Each row is a point on a tangle of strands that fork, close into loops and nearly touch. The rows are in no order.
In the rows, 128 means zero.
Points whose rows are less than 73.9 apart are linked; no others are. Some points are linked to none.
vit: [144 151 110  82 113 140 107 122 125 152 158 135 117 117 130 181 115 102
 135]
nopaf: [ 73 134 109 217 116  80 131 181 167 129 160  74  89 153  89  88  94  93
  82]
nen: [143 143 141 125 121 147 127 113 102 138  97 110 168 102 175 160 150 155
 116]
vep: [ 96 125 166 184 139 122 146 147 138 137 132 105 109 142  71  86 123 123
 101]
nopu: [157 110 103 105 113 126 102 143  86 134  65 147 168 102 193 152 170 155
 122]
budu: [135 162 146 105 106 150 129 118 123 162 153 125 126 117 144 173 127 102
 133]
daref: [158 101  58  44 140 114  87 111 148 116 150 171 115 131 131 161 121 139
 159]
gubes: [117 112 207 160 147 129 161 133 111 129 122 165 112 167  99  67 157  92
 127]
Tosa: [136 149 130 132 118 136 122 117 122 147 107  84 163  95 146 164 133 169
 103]
fem: [128 139 172 138 136 169 156 109 109 115 120 127 140 123 143 125 136 120
 146]
boful: [102 134 218 176 118 112 163 129 132 154 134 125 121 152 104  85 165 126
 109]
Fuvir: [136 135  75 124 142 139 102 131 124 121 116  88 145  89 114 160  86 148
 107]
runu: [145 142  91  77 128 141 107 114 133 135 161 137 115 119 119 171  96 108
 144]
Bef: [118 149 190 164 113 132 163  87 123 128 105  92 175 117 175 121 165 177
 127]
Loz: [106 102 124 180 169 111 130 148 138 109 131 130  95 166  49  54  99 110
 104]
kamun: [111 119 207 164 136 116 156 140 119 148 128 152 111 167  90  70 155 101
 108]
puv: [104 123 108 141 143 114 155 147 176  99 179 127  83 160  63  86  67  85
 141]
Bizap: [ 98 133 117 158 135 120 148 155 164 118 172 112  88 146  68  97  73  86
 128]
rav: [163  90  66  39 142 119  91 111 138 106 132 189 119 141 159 148 146 149
 170]
gid: [161  90  75  77 114 115  83 161 106 121  76 180 127 108 165 144 169 150
 158]
bovo: [146 123 121 123  99 119 113 124  88 143  74 134 186 108 219 153 182 164
 116]
nogup: [106  92  91 172 162  76 124 165 163  99 156 137  83 192  60  49  75  80
  95]
povun: [133 164 156 105  93 143 129 113 115 171 148 123 135 118 166 178 150 111
 125]
pes: [101 144 214 177 113 123 165 111 138 147 130 105 137 136 124 102 167 149
 118]
Bel: [109 146 201 174 120 134 165 102 127 133 116  98 152 125 142 107 164 159
 122]
Firof: [131 153 170 146  96 121 144  84 119 140 103  97 190 116 201 146 169 181
 121]
Fosik: [157 110  69  72 133 124  78 136 116 127 105 152 129 101 132 161 126 143
 137]
reta: [158  95  71  67 119 110  76 152 115 129  93 168 119 102 146 156 154 144
 152]
von: [126 136  96 101 141 138 146 116 172 105 189 126  99 141  87 131  66 102
 154]
kufup: [124 125 182 147 147 168 166 108 109 101 120 149 126 138 135  98 138 106
 161]
Didon: [151 121  74  92 140 135  91 129 120 123 108 124 138  94 124 163 106 146
 123]
gura: [155  95  88 101 101 109  95 167  87 131  59 173 148 106 197 139 187 150
 143]
lom: [132 142 164 142 132 163 148 106 107 124 111 114 151 112 154 138 138 139
 131]
Pul: [101 114 148 184 156 125 140 150 134 120 129 116 102 147  59  75 109 117
 107]
nabul: [108  95 106 171 176  96 131 150 151  97 143 139  89 179  46  50  84 100
 108]
katoz: [112 168 169 147 101 130 145 111 142 160 143  82 140 113 130 154 137 151
 110]
Gomi: [127 148 101 139 134 144 118 127 126 133 114  74 149  91 119 159 100 157
 102]
pini: [152 124  64  62 137 124  95 110 147 120 161 147 116 122 117 169  95 123
 147]
kevof: [143 142 146 126 102 130 126 105  99 145  91 116 183 109 209 158 171 164
 117]
rabed: [113 124  94 114 147 123 160 121 191  93 201 130  90 158  74 105  60  98
 155]
kig: [130 163 170 120  82 133 138 101 113 168 140 124 154 124 200 169 170 124
 130]
tebe: [161 113  97 104 122 123  96 149  97 136  67 135 162  88 167 157 157 167
 113]
kila: [111 150 137 156 130 146 142 134 140 131 147  89 120 113  95 132 100 124
 117]
Mefu: [131 143  94  97 135 140 133 115 155 117 177 126 104 127  97 151  72 104
 147]
gof: [121 115 190 151 152 156 169 118 111 103 125 165 114 159 115  78 144  96
 160]
ziki: [ 81 134 111 194 125  99 138 173 162 125 166  89  86 146  74  89  82  87
  98]
marel: [160 112  99  81 129 146 103 120  88 109  96 174 148 126 187 152 147 130
 155]
gok: [102 147 162 167 130 139 151 134 139 137 142  94 117 124  90 115 117 126
 113]
Tepa: [159  89  73  46 129 120  87 123 119 107 118 198 116 143 178 145 161 140
 175]

A fork is a point with three links, a tip a point with one. Leave the first point through the second and follow the links. Name the first fork or tip that comes.
rabed; von: runu
puv; Bizap: nopaf
gof; kufup: nen
vit; budu: kig
kamun; boful: kevof
reta; gid: nopu
kila; gok: nogup
runu; pini: Tepa
Pul; vep: kila

How many points has the smallest loop of links through each point below? Write 0 if it is on no loop.
bovo: 12
lom: 13
nabul: 0
vit: 0
